Points on a hilly landscape, in no order, each with its height.
From any point a climber takes the steepest step (rise divided by distance) to one of its 6 nearest points. It stops when none of these is higher. Distance is the straight distance between rows; heights are no part of it.
J738: | 118 |  96 | 126 |  75 |  82 | 135 |  66 | 100 | 103 | 139 |  81 |  69 | 132 | 109 | 103 | 140 |  92 | 120 | 116 | 129 |  93 | 129 | 118 |  92 | 103 | 107 |  93 |  (h 39.4)
J877: |  97 | 112 |  84 |  67 |  94 |  76 |  99 |  87 |  97 |  87 | 102 | 135 | 111 |  98 | 124 |  92 | 103 | 115 | 107 | 110 | 104 |  94 |  94 |  88 | 109 | 131 | 116 |  (h 43.0)
J372: |  56 | 127 | 107 |  99 | 107 |  74 |  97 |  88 |  66 |  86 | 120 |  77 |  85 |  65 | 125 |  83 | 143 | 131 | 126 |  81 | 110 | 102 |  84 |  77 | 132 | 116 | 111 |  (h 43.9)
J464: | 109 |  98 |  49 | 103 | 129 | 103 |  97 |  65 |  96 | 118 |  95 | 137 | 135 |  97 |  91 | 108 |  85 | 103 | 102 |  89 | 114 | 102 | 102 |  76 |  99 | 103 |  88 |  (h 27.1)
J214: |  64 | 143 | 135 |  61 |  66 |  85 |  98 | 100 |  58 |  94 | 101 |  73 |  98 |  83 | 125 | 132 | 124 | 117 | 106 | 105 | 107 | 140 |  73 | 101 | 145 | 135 | 113 |  (h 45.4)
J575: | 107 |  98 | 121 |  46 |  54 |  81 | 103 | 106 |  97 |  93 | 105 | 102 | 124 | 134 | 126 | 103 |  78 |  82 | 111 | 123 |  90 | 112 |  84 | 123 | 124 | 140 | 101 |  (h 30.7)
J64: | 117 |  85 |  86 | 123 | 122 | 116 | 112 | 133 | 105 |  95 |  85 | 132 |  88 | 101 |  84 | 103 |  83 |  94 |  68 |  59 | 107 |  73 | 102 |  93 |  73 |  81 |  85 |  (h 58.4)
J542: | 131 |  79 | 100 |  68 |  71 | 116 |  80 |  82 | 122 | 134 |  95 | 114 | 138 | 132 |  94 | 121 |  65 |  55 |  90 | 119 |  80 | 129 |  88 | 116 | 107 | 104 |  69 |  (h 39.3)
J930: |  88 |  68 | 131 |  88 |  60 |  92 | 104 | 108 | 126 |  66 | 104 |  80 |  56 |  97 | 115 |  68 | 118 | 103 |  82 | 137 |  96 | 114 |  85 | 130 |  96 |  99 | 115 |  (h 55.9)
J990: |  83 | 140 | 108 |  58 |  88 |  59 | 116 |  83 |  65 | 104 |  95 |  82 | 123 |  87 | 139 | 131 | 122 | 137 | 134 |  90 | 113 | 116 |  95 |  87 | 147 | 125 | 103 |  (h 45.1)
J942: | 101 |  92 | 112 |  80 |  85 |  78 | 103 | 101 |  98 |  83 | 104 | 109 |  85 | 100 | 116 |  79 |  94 | 120 | 104 | 110 |  96 | 104 |  92 |  92 | 111 | 114 | 126 |  (h 56.1)
J346: |  89 | 114 | 131 |  50 |  70 |  67 | 105 | 117 |  83 | 117 |  96 |  89 | 135 | 107 | 127 | 133 |  92 | 109 | 123 | 120 |  93 | 119 |  78 | 111 | 137 | 136 | 115 |  (h 39.6)
J675: | 106 |  93 |  73 | 116 | 107 | 121 |  90 | 103 |  92 | 102 | 100 | 114 | 101 | 101 |  82 | 104 | 104 | 113 |  99 | 101 | 119 | 105 | 127 |  83 |  74 |  99 |  93 |  (h 62.2)
J502: | 137 |  71 |  72 |  84 | 119 |  97 | 103 |  63 | 105 | 114 | 114 | 109 | 139 | 143 |  72 | 140 |  66 |  71 |  63 |  95 |  88 |  86 |  86 | 122 |  83 |  88 |  71 |  (h 45.2)
J784: |  90 | 143 | 102 | 164 | 129 | 110 | 106 | 118 | 116 |  94 | 105 |  98 |  79 |  68 |  88 |  20 | 147 |  67 | 138 |  70 | 119 |  90 | 125 | 123 |  86 |  70 | 123 |  (h 45.8)
J86: | 108 | 103 |  69 |  65 | 100 | 102 |  88 |  73 | 112 | 115 | 100 | 138 | 136 | 111 |  87 |  87 |  68 | 100 | 108 | 114 | 111 | 112 |  87 |  94 | 111 | 124 |  90 |  (h 31.7)
J494: | 124 | 115 |  72 |  90 | 123 |  95 | 113 | 107 | 119 |  99 |  98 | 170 | 110 | 115 |  96 |  98 |  71 | 102 |  78 |  62 |  96 |  71 |  90 |  95 |  95 | 103 |  98 |  (h 48.8)
J208: | 115 |  79 | 102 | 129 | 108 | 129 | 106 | 136 | 107 |  91 |  88 |  99 |  67 | 100 |  87 |  84 |  92 |  86 |  74 |  82 | 114 |  86 | 108 | 106 |  58 |  68 |  93 |  (h 56.5)
J216: | 106 | 108 | 104 |  49 | 110 |  95 |  67 | 101 | 120 | 166 |  91 |  85 | 162 | 126 |  86 | 136 |  61 |  93 | 116 | 120 |  85 | 130 |  93 |  91 | 136 | 116 |  85 |  (h 25.3)
J721: |  93 | 128 |  91 | 105 | 115 |  71 | 127 | 108 | 113 |  83 | 113 | 157 |  79 |  84 | 105 |  61 |  87 |  99 |  91 |  54 |  79 |  54 |  85 | 107 | 131 |  95 | 111 |  (h 41.0)
J364: | 117 |  75 | 108 | 104 | 101 | 124 |  82 | 107 |  99 |  95 |  94 |  96 | 104 | 104 | 104 |  96 |  98 | 116 | 111 | 120 |  95 | 127 | 123 |  79 |  82 |  96 |  97 |  (h 52.8)
J715: |  75 | 123 |  97 | 145 | 104 |  80 | 106 | 100 |  92 |  80 | 118 | 104 |  69 |  69 | 109 |  51 | 132 | 116 | 130 |  94 |  99 |  82 |  95 |  97 | 111 |  98 | 112 |  (h 50.1)
J825: |  88 | 139 | 102 | 151 | 117 |  79 | 134 | 106 | 113 |  81 | 113 | 116 |  65 |  61 |  98 |  44 | 130 |  84 | 113 |  72 |  92 |  66 | 113 | 129 | 112 |  94 | 128 |  (h 36.5)
J539: |  82 | 137 | 118 | 139 | 109 |  89 | 128 | 133 | 150 |  76 |  98 | 122 |  48 |  78 |  83 |  47 | 112 |  81 |  82 |  75 |  81 |  64 | 110 | 142 | 103 |  73 |  95 |  (h 40.0)
J741: |  74 | 104 | 117 |  81 |  87 |  74 |  93 |  79 |  81 |  82 | 104 |  88 |  88 |  80 | 121 |  77 | 126 | 126 | 118 | 111 | 101 | 113 |  93 |  91 | 117 | 120 | 127 |  (h 58.7)
J863: | 116 |  76 |  92 | 128 | 115 | 139 |  76 | 106 |  73 | 105 |  91 |  81 |  93 | 105 |  93 | 110 | 107 | 110 | 131 | 114 | 105 | 113 | 127 |  65 |  57 |  98 |  92 |  (h 52.1)
J62: | 130 |  71 |  82 | 110 | 113 |  96 | 130 |  98 | 107 |  84 |  92 | 118 | 112 | 129 |  82 | 134 |  66 |  73 |  57 |  83 |  95 |  53 |  85 | 114 |  70 |  67 |  54 |  (h 57.0)
J225: | 106 | 101 | 113 | 138 | 105 | 112 | 121 | 137 | 136 |  85 |  84 | 106 |  54 |  88 |  86 |  68 |  96 |  71 |  64 |  65 |  90 |  72 | 116 | 124 |  78 |  81 |  91 |  (h 48.9)
J385: | 115 |  66 | 102 |  93 |  84 | 122 |  71 |  83 | 104 | 143 |  86 |  59 | 129 | 127 |  76 | 145 |  90 | 106 | 100 | 138 |  78 | 113 | 105 | 108 |  88 |  83 |  94 |  (h 52.5)
J271: |  75 | 159 | 146 |  84 |  87 |  90 |  99 |  89 |  65 | 110 |  92 |  55 | 108 |  78 | 124 | 137 | 138 | 128 | 101 |  93 | 128 | 133 |  76 | 102 | 151 | 125 | 104 |  (h 45.3)
J484: |  74 | 101 | 127 | 140 | 105 | 100 |  80 | 107 |  98 |  86 | 114 |  75 |  79 |  73 | 128 |  58 | 146 | 124 | 128 | 113 | 106 | 111 | 106 |  89 | 106 |  81 | 115 |  (h 55.7)
J291: | 107 |  76 | 108 |  72 |  83 | 116 |  76 | 107 | 108 | 101 |  85 |  98 | 113 | 103 | 106 | 106 |  89 | 107 | 108 | 135 |  92 | 121 | 112 | 102 | 107 | 113 | 109 |  (h 51.4)
J82: |  92 | 119 | 105 |  60 |  89 |  65 |  99 |  84 | 106 | 131 |  86 | 113 | 134 | 102 | 118 | 119 |  88 | 125 | 131 | 129 |  96 | 118 | 106 |  99 | 132 | 130 |  96 |  (h 34.4)
J664: | 112 | 112 |  76 | 107 | 116 | 109 | 106 | 113 | 108 |  79 |  95 | 153 |  91 | 106 |  95 |  97 |  81 |  95 |  71 |  68 | 113 |  82 |  97 |  95 |  86 |  90 |  77 |  (h 65.4)
J739: | 100 |  80 | 120 | 127 |  82 | 112 | 110 | 134 | 131 |  74 | 105 |  99 |  57 |  89 |  93 |  47 | 107 |  84 |  67 | 111 |  87 | 104 | 113 | 114 |  86 |  86 | 112 |  (h 44.0)
J823: | 113 |  85 | 140 | 104 |  94 | 147 |  68 | 107 | 109 | 145 |  88 |  57 | 135 | 120 | 103 | 157 | 101 | 134 | 115 | 145 |  99 | 122 | 135 |  85 |  95 |  85 |  93 |  (h 38.8)
J270: | 107 |  85 | 102 |  60 |  82 |  86 |  88 | 102 | 105 |  98 |  88 | 129 | 107 | 105 | 118 | 104 |  88 | 105 | 118 | 116 | 101 | 120 | 100 |  93 | 123 | 132 |  98 |  (h 40.9)
J646: | 111 |  79 |  48 | 111 | 125 | 102 |  95 |  86 |  90 | 124 | 100 | 112 | 114 | 117 |  62 | 125 |  78 |  92 |  93 |  94 | 106 |  98 | 104 | 104 |  74 |  89 |  80 |  (h 43.8)
J772: | 110 | 119 | 107 | 157 | 127 | 107 | 105 | 130 |  93 |  95 |  88 |  96 |  64 |  75 |  72 |  77 | 116 |  65 |  83 |  47 | 120 |  67 | 131 |  99 |  67 |  70 |  93 |  (h 41.5)
J194: | 125 |  74 |  84 | 139 | 143 |  98 | 121 | 109 |  80 |  97 |  99 |  95 |  93 | 107 |  84 | 123 | 107 |  80 | 105 |  66 | 111 |  52 | 129 | 101 |  42 |  68 |  77 |  (h 52.4)
J827: |  68 | 118 |  99 | 101 |  86 |  74 | 128 |  76 |  77 |  67 | 126 |  91 |  70 |  82 | 104 |  75 | 121 | 119 | 101 |  95 |  98 | 104 |  77 | 106 | 142 | 125 | 124 |  (h 35.4)
J550: |  62 | 139 |  75 |  77 | 104 |  74 | 120 |  71 |  50 |  83 | 108 | 101 |  84 |  80 | 131 |  90 | 127 | 121 | 109 |  93 | 110 |  92 |  68 |  74 | 133 | 129 | 124 |  (h 30.5)
J718: |  93 | 100 | 114 | 129 | 109 | 111 | 107 | 119 | 122 |  76 | 111 | 103 |  70 |  84 |  98 |  46 | 107 |  88 |  81 |  88 | 109 |  94 | 116 | 110 |  94 |  82 | 120 |  (h 43.2)
J579: | 125 |  40 | 113 |  78 |  59 | 142 |  77 |  94 | 105 | 118 |  88 |  70 | 113 | 150 |  88 | 147 |  83 |  68 |  71 | 142 |  72 | 123 |  94 | 121 |  71 |  96 |  82 |  (h 40.3)
J288: |  67 | 111 | 128 | 110 |  92 |  88 |  96 |  94 |  94 |  79 | 129 |  57 |  73 |  63 | 127 |  91 | 143 | 124 | 124 | 121 | 102 | 110 |  90 |  99 | 130 |  98 | 115 |  (h 51.3)
J902: | 116 |  72 |  96 | 117 | 101 | 142 |  75 |  85 |  81 | 127 |  86 |  52 | 116 | 101 |  84 | 145 | 112 | 122 | 122 | 129 | 100 |  99 | 119 |  86 |  68 |  65 |  74 |  (h 48.1)
J363: | 125 |  37 | 111 |  87 |  79 | 127 |  89 | 112 |  90 | 100 |  75 |  69 | 103 | 136 |  96 | 135 |  86 |  77 |  83 | 130 | 104 | 120 | 117 | 112 |  68 |  85 |  75 |  (h 50.8)
J229: | 106 | 134 |  85 | 132 | 137 | 106 | 101 | 104 |  89 |  97 | 108 | 135 |  96 |  89 |  95 |  75 | 108 | 100 | 113 |  57 | 122 |  80 | 118 |  67 |  78 |  96 | 110 |  (h 44.1)
J887: |  88 | 125 |  97 |  78 | 106 |  85 |  85 |  85 |  98 | 102 |  77 |  94 | 134 |  99 | 131 | 115 | 108 | 142 | 142 | 120 | 112 | 109 | 116 |  91 | 137 | 123 | 105 |  (h 40.7)
J259: |  85 |  82 | 135 |  72 |  60 |  86 | 108 | 117 | 105 |  84 | 114 | 107 |  64 | 104 | 125 |  72 |  94 |  93 |  94 | 119 |  84 | 102 |  92 | 118 | 121 | 113 | 115 |  (h 54.1)
J642: |  80 | 100 | 104 | 121 |  71 |  80 | 122 |  99 | 113 |  66 | 123 |  92 |  56 |  92 | 104 |  56 | 125 | 101 |  79 | 115 |  83 |  99 |  75 | 132 | 111 | 100 | 115 |  (h 36.7)
J981: | 110 | 100 | 111 | 112 |  98 |  93 | 126 | 131 | 131 |  77 | 118 | 131 |  69 | 101 |  99 |  61 |  87 | 100 |  53 |  82 |  99 |  85 |  96 | 116 | 105 |  95 | 112 |  (h 43.7)
J256: | 124 |  90 |  70 |  90 | 126 |  99 | 117 |  99 | 111 |  97 | 104 | 135 | 117 | 125 |  69 | 136 |  60 |  66 |  67 |  66 |  94 |  66 |  87 | 114 |  80 |  74 |  63 |  (h 50.0)
J404: |  90 | 105 |  93 | 129 | 126 | 103 |  87 |  99 |  89 |  83 | 103 | 109 |  97 |  66 | 108 |  64 | 118 | 116 | 143 | 100 | 123 | 104 | 115 |  65 |  90 |  91 | 110 |  (h 63.7)
J75: | 108 |  92 | 121 |  53 |  74 | 116 |  83 | 107 | 119 | 146 |  94 |  96 | 151 | 131 |  96 | 133 |  62 |  77 | 113 | 130 |  83 | 130 |  97 | 115 | 115 | 121 |  81 |  (h 30.6)
J284: | 110 | 102 | 119 |  86 | 108 | 116 |  68 |  85 | 113 | 179 |  95 |  50 | 158 | 128 |  78 | 163 |  77 | 122 | 103 | 132 |  88 | 130 | 105 |  89 | 109 |  86 |  94 |  (h 38.9)
J350: |  84 | 143 |  91 | 114 |  90 |  74 | 141 | 106 | 122 |  69 | 112 | 127 |  51 |  80 |  94 |  68 | 108 |  99 |  83 |  64 |  72 |  60 |  79 | 126 | 126 |  99 | 116 |  (h 32.5)
J124: | 118 |  63 |  96 | 103 | 101 | 135 | 102 | 112 | 102 |  78 |  94 | 109 |  91 | 124 |  78 | 108 |  84 |  81 |  64 | 102 |  92 | 107 | 106 |  98 |  63 |  95 |  81 |  (h 62.6)
J818: |  56 |  96 | 146 |  78 |  49 |  97 | 110 | 102 |  97 |  76 | 108 |  56 |  58 |  93 | 114 | 100 | 111 |  97 |  89 | 123 |  91 | 143 |  57 | 131 | 120 | 126 | 123 |  (h 39.1)
J2: | 106 | 112 | 120 | 121 | 117 | 109 | 109 | 139 | 127 |  71 |  71 |  95 |  32 | 109 |  82 | 115 | 105 |  45 |  61 |  49 |  95 |  59 |  95 | 125 |  76 |  54 |  67 |  (h 46.7)
J986: |  79 | 139 | 107 | 122 |  84 |  82 | 140 | 117 | 136 |  60 | 132 | 103 |  41 |  79 | 102 |  72 | 121 |  85 |  62 |  76 |  78 |  74 |  79 | 138 | 127 |  98 | 115 |  (h 30.4)
J557: |  95 |  87 |  78 | 108 | 140 | 113 |  63 |  56 |  92 | 167 | 108 |  67 | 147 | 117 |  78 | 138 |  89 | 109 | 116 | 108 |  83 | 107 |  98 |  80 |  99 |  88 |  86 |  (h 75.5)
J707: |  98 | 106 | 140 |  92 |  84 | 102 |  83 | 103 |  93 | 113 |  83 |  80 | 126 | 104 | 140 | 118 | 121 | 141 | 136 | 116 | 117 | 117 | 119 |  80 | 133 | 101 | 112 |  (h 44.5)
J315: | 109 |  52 | 124 |  83 |  69 | 129 |  69 | 124 | 122 |  97 |  90 |  92 | 101 | 109 | 115 |  89 |  98 | 102 |  83 | 134 |  91 | 129 | 106 | 100 |  80 | 107 |  98 |  (h 61.5)
J932: |  75 | 109 | 137 |  59 |  55 |  87 | 105 | 111 |  89 |  91 | 103 |  78 |  86 |  98 | 138 | 112 | 109 | 117 | 110 | 125 |  90 | 115 |  83 | 112 | 121 | 124 | 125 |  (h 44.9)
J987: | 115 |  91 |  84 | 102 | 110 | 107 | 101 | 102 | 101 |  91 |  97 | 133 | 101 |  93 |  94 |  85 |  86 | 102 |  85 | 106 | 104 |  96 | 111 |  88 |  83 | 106 | 101 |  (h 79.6)
J562: |  81 | 151 |  77 | 115 | 118 |  67 | 141 |  92 |  84 |  74 | 118 | 123 |  73 |  76 | 108 |  55 | 129 | 120 |  99 |  82 |  97 |  72 |  92 |  79 | 114 | 107 | 126 |  (h 63.5)
J472: |  79 | 126 | 128 |  54 |  43 |  77 | 113 |  92 |  57 |  99 | 124 |  89 |  84 |  95 | 115 | 117 |  81 |  77 |  94 | 100 |  93 | 128 |  56 | 126 | 123 | 153 | 114 |  (h 69.1)
J355: | 121 |  95 |  49 | 126 | 149 |  96 | 114 |  76 |  82 | 116 |  98 | 128 | 133 | 106 |  73 | 111 |  86 |  87 | 110 |  68 | 110 |  74 | 103 |  96 |  73 |  91 |  78 |  (h 23.3)
J862: |  92 | 111 |  98 |  68 | 104 | 103 |  72 |  89 | 120 | 140 |  86 |  93 | 145 | 102 | 111 | 128 |  92 | 126 | 129 | 120 |  98 | 116 | 112 |  80 | 131 | 111 | 101 |  (h 36.6)
J757: | 115 |  95 | 109 | 122 | 105 | 105 | 108 | 131 | 112 |  91 | 102 | 134 |  69 | 123 |  98 | 103 |  72 |  70 |  53 |  73 |  91 |  80 | 101 |  95 |  74 |  90 |  77 |  (h 56.9)
J632: |  95 | 114 | 122 |  64 | 107 |  88 |  86 | 108 | 125 | 168 |  80 |  78 | 179 | 113 | 102 | 131 |  64 | 116 | 131 | 122 | 100 | 132 | 100 | 100 | 153 | 105 | 101 |  (h 25.2)
J13: |  64 | 122 | 124 |  82 |  92 |  82 | 100 |  80 |  57 |  91 | 116 |  62 | 101 |  75 | 133 | 112 | 144 | 134 | 125 |  96 | 112 | 107 |  96 |  84 | 133 | 118 | 122 |  (h 49.8)
J244: | 116 |  97 |  73 | 163 | 141 | 108 | 107 | 102 |  59 | 116 |  96 |  90 | 108 |  87 |  82 | 109 | 120 |  78 | 130 |  73 | 122 |  76 | 124 |  79 |  44 |  71 |  98 |  (h 37.4)
J260: | 122 |  75 | 106 | 118 | 116 |  95 | 124 | 139 | 110 |  74 |  81 |  96 |  66 | 123 |  90 | 137 |  99 |  68 |  64 |  67 |  93 |  37 | 111 | 123 |  63 |  51 |  63 |  (h 54.3)
J480: | 113 | 119 |  91 | 102 | 106 |  92 | 120 | 130 | 135 |  75 |  95 | 148 |  78 |  97 |  90 |  76 |  82 |  76 |  54 |  53 |  94 |  74 | 104 |  95 | 100 |  99 |  97 |  (h 54.0)
J205: |  67 | 100 | 144 |  99 |  73 |  84 | 102 |  99 |  95 |  76 | 109 |  37 |  76 |  80 | 107 |  90 | 143 | 118 | 100 | 132 |  95 | 107 |  91 | 103 | 112 | 106 | 119 |  (h 53.8)
J297: | 129 |  67 | 117 |  77 |  64 | 129 |  81 | 108 | 115 | 101 |  85 | 112 | 113 | 128 | 109 | 116 |  80 |  80 |  87 | 129 |  96 | 126 | 100 | 111 |  99 | 107 |  92 |  (h 50.4)
J80: |  66 | 129 | 111 |  64 |  86 |  83 | 104 |  81 |  67 |  82 | 105 |  85 |  71 |  82 | 117 | 106 | 105 | 108 | 107 | 101 | 109 | 121 |  60 |  99 | 141 | 133 | 134 |  (h 40.6)
J152: | 107 |  95 |  73 |  94 | 116 | 104 |  87 |  76 |  91 | 109 |  94 | 125 | 125 | 108 |  99 | 101 |  93 | 118 | 124 | 112 | 100 | 100 | 113 |  77 |  97 | 115 |  85 |  (h 47.7)
J919: |  99 | 108 | 101 |  83 | 113 | 103 |  71 |  68 | 119 | 159 |  92 |  96 | 149 | 112 |  94 | 122 |  84 | 120 | 122 | 112 |  94 | 130 | 107 |  77 | 130 | 112 |  97 |  (h 35.7)
J287: |  92 | 140 |  79 | 158 | 135 |  76 | 122 | 105 |  95 |  75 | 125 | 121 |  85 |  69 | 107 |  45 | 131 |  98 | 132 |  65 | 115 |  79 | 115 |  94 | 103 |  95 | 127 |  (h 37.7)
J276: | 128 |  84 | 102 |  90 |  90 | 119 |  95 | 100 | 115 |  91 |  89 | 122 | 102 | 115 |  95 | 103 |  75 |  73 |  64 | 101 | 101 | 105 |  97 | 107 |  80 | 105 |  94 |  (h 61.3)
J828: | 101 |  92 |  93 | 103 | 112 | 122 |  63 |  90 | 102 | 127 |  84 |  99 | 130 |  88 |  92 | 115 | 100 | 120 | 126 | 120 |  97 | 112 | 124 |  63 |  92 | 106 |  86 |  (h 45.7)
J32: |  96 |  67 | 115 | 118 |  89 | 124 |  88 | 131 | 116 |  91 |  98 |  91 |  73 |  82 | 110 |  64 | 107 | 100 |  82 | 122 |  99 | 116 | 112 |  99 |  82 |  96 | 111 |  (h 54.6)
J980: |  90 |  73 | 145 |  91 |  52 | 107 |  88 | 108 | 111 |  87 | 104 |  75 |  78 |  98 | 123 |  72 | 113 | 109 |  98 | 131 |  96 | 127 | 104 | 109 | 102 | 113 | 116 |  (h 71.7)
J322: | 105 | 103 |  86 |  55 |  78 |  80 | 109 |  94 | 100 |  86 | 115 | 141 | 108 | 102 | 114 |  87 |  72 |  91 | 100 | 100 | 103 | 106 |  85 | 104 | 121 | 119 | 107 |  (h 28.1)
J899: | 118 |  59 |  63 | 137 | 132 | 105 | 106 |  87 |  71 | 103 | 112 |  87 | 108 | 123 |  81 | 129 | 107 | 103 | 102 | 110 | 113 |  79 | 124 | 108 |  68 |  56 |  76 |  (h 52.3)
J499: | 109 |  79 |  58 |  72 | 134 |  89 |  84 |  55 | 102 | 158 | 116 |  78 | 142 | 120 |  69 | 133 |  66 |  79 | 101 | 102 |  89 | 111 |  82 |  91 | 105 | 102 |  88 |  (h 39.7)
J583: |  99 |  90 |  85 | 137 | 121 | 134 |  98 | 124 |  78 |  94 | 100 | 100 |  84 |  94 |  85 |  87 | 104 |  94 |  96 |  91 | 117 |  93 | 123 |  83 |  43 |  78 |  97 |  (h 50.5)
J424: | 107 |  75 | 135 | 101 |  78 | 129 |  61 | 117 | 102 | 111 |  79 |  80 | 100 | 106 | 116 | 105 | 113 | 118 | 121 | 120 | 104 | 118 | 131 |  76 |  88 | 101 | 105 |  (h 51.2)
J343: |  76 | 132 |  78 |  96 | 108 |  75 | 107 |  69 |  72 |  87 | 115 | 124 | 108 |  77 | 125 |  81 | 117 | 127 | 130 |  99 | 114 |  88 | 106 |  79 | 129 | 123 | 110 |  (h 47.9)
J176: | 136 |  50 |  66 | 108 | 132 |  85 | 120 | 106 | 105 |  92 |  94 |  91 | 122 | 141 |  83 | 135 |  83 |  80 |  84 |  86 | 108 |  52 | 113 | 127 |  64 |  57 |  62 |  (h 69.0)
J801: |  80 | 127 | 102 |  61 |  73 |  72 | 119 |  83 |  77 |  73 | 114 | 103 |  85 |  85 | 129 |  93 |  96 | 103 |  93 |  96 | 100 | 123 |  63 | 108 | 132 | 124 | 138 |  (h 35.8)
J952: |  87 | 126 | 143 |  67 |  82 |  74 |  98 | 104 |  80 | 114 |  77 |  70 | 139 |  96 | 129 | 146 | 109 | 131 | 134 | 117 | 115 | 124 |  97 |  94 | 148 | 119 | 110 |  (h 42.5)
J20: |  79 | 138 | 104 |  82 |  70 |  73 | 136 |  82 | 103 |  50 | 126 | 124 |  70 |  95 | 102 |  80 | 103 |  89 |  67 |  74 |  84 |  88 |  45 | 122 | 124 | 123 | 120 |  (h 29.0)
J406: |  88 | 120 | 121 | 133 |  90 | 109 | 141 | 153 | 179 |  75 |  97 | 114 |  36 |  86 |  88 |  60 | 133 |  77 |  84 |  73 |  74 |  77 | 109 | 166 |  99 |  70 |  85 |  (h 32.0)
J526: | 102 | 129 |  87 | 162 | 129 | 116 | 108 | 116 |  80 |  96 | 103 | 103 |  88 |  83 |  81 |  78 | 131 |  71 | 112 |  60 | 128 |  77 | 114 |  81 |  59 |  68 | 106 |  (h 42.1)
J852: |  90 | 106 | 105 |  82 |  96 |  80 |  99 |  98 |  90 |  81 | 101 | 108 | 109 |  76 | 115 |  74 | 107 | 126 | 108 | 100 | 109 |  96 | 112 |  78 | 118 | 111 | 114 |  (h 78.5)
J461: |  94 | 111 | 110 | 135 | 114 | 104 | 111 | 115 | 108 |  87 | 110 | 128 |  84 |  76 |  96 |  51 | 100 | 101 |  92 |  77 | 109 |  72 | 110 |  97 |  98 |  98 | 123 |  (h 37.1)
J572: | 113 |  89 |  54 | 113 | 124 | 122 |  90 |  67 |  78 | 131 |  98 |  74 | 125 | 115 |  77 | 135 | 101 | 105 | 122 | 107 |  84 | 103 | 114 |  78 |  67 |  85 |  75 |  (h 40.4)
J97: | 119 |  58 |  75 |  82 | 110 | 112 |  84 |  71 | 105 | 128 | 101 |  85 | 129 | 117 |  76 | 133 |  71 | 108 |  91 | 121 |  93 | 111 | 104 |  95 |  87 |  98 |  80 |  (h 70.2)
J105: | 133 |  56 |  79 |  98 |  83 | 113 |  95 |  95 | 104 |  95 |  93 |  95 | 108 | 128 |  90 | 132 |  72 |  81 |  66 | 118 | 102 | 116 |  98 | 117 |  71 |  89 |  79 |  (h 56.8)
J534: | 103 | 108 |  28 | 123 | 161 |  98 |  94 |  42 |  88 | 142 | 109 | 124 | 139 | 109 |  62 | 127 |  92 | 104 | 113 |  73 | 104 |  86 |  89 |  64 |  95 | 101 |  91 |  (h 4.6)
J783: | 122 | 123 |  44 | 109 | 138 |  96 | 111 |  93 | 109 |  98 |  83 | 153 | 104 |  99 |  91 |  97 |  89 |  97 | 101 |  64 | 114 |  82 |  89 |  83 |  94 | 106 |  88 |  (h 43.1)
J428: | 105 |  66 |  68 | 111 | 113 | 114 |  81 |  72 |  82 | 124 | 105 |  73 | 125 | 114 |  76 | 135 | 104 | 109 | 117 | 131 | 104 |  83 | 109 | 100 |  64 |  83 |  75 |  (h 52.2)
J298: | 124 |  91 |  70 |  72 | 110 | 106 | 100 |  77 | 124 | 119 |  97 | 127 | 126 | 127 |  78 | 111 |  59 |  82 |  82 | 108 | 108 | 124 |  74 | 101 |  98 | 110 |  91 |  (h 46.2)
J805: |  79 | 111 | 109 |  66 |  61 |  71 | 121 |  87 |  78 |  71 | 114 |  94 |  80 |  98 | 110 |  97 |  82 | 101 |  84 |  98 |  94 | 116 |  63 | 122 | 131 | 132 | 125 |  (h 42.7)
J749: |  78 | 125 | 105 | 149 | 112 | 103 | 102 | 125 | 122 |  89 |  98 | 105 |  74 |  78 |  98 |  31 | 134 |  85 | 102 |  88 | 103 |  88 | 115 | 119 |  93 |  86 | 125 |  (h 39.0)
J593: | 101 | 110 | 113 | 155 | 119 | 113 |  76 | 130 |  88 |  91 | 105 |  87 |  98 |  67 |  82 |  45 | 124 |  87 | 130 |  82 | 126 | 100 | 115 |  75 |  61 |  80 | 128 |  (h 53.6)
J782: | 121 |  38 |  97 |  87 |  80 | 136 |  81 |  88 |  94 | 120 |  87 |  57 | 125 | 118 |  95 | 151 |  95 | 100 |  95 | 140 |  88 | 116 | 111 | 102 |  74 |  87 |  72 |  (h 53.5)

Where does a climber stop that starts at each point below?
J406: J987
J539: J987
J986: J987

Call two points neighbours if one is among the 6 nearest of the other. Go from one point of each pair to the other, from neighbour to neighbour, staying as high as possible. Name the lowest point that can't be avoided.
J562 / J980: J715
J980 / J472: J214
J987 / J97: J105
J987 / J176: J62
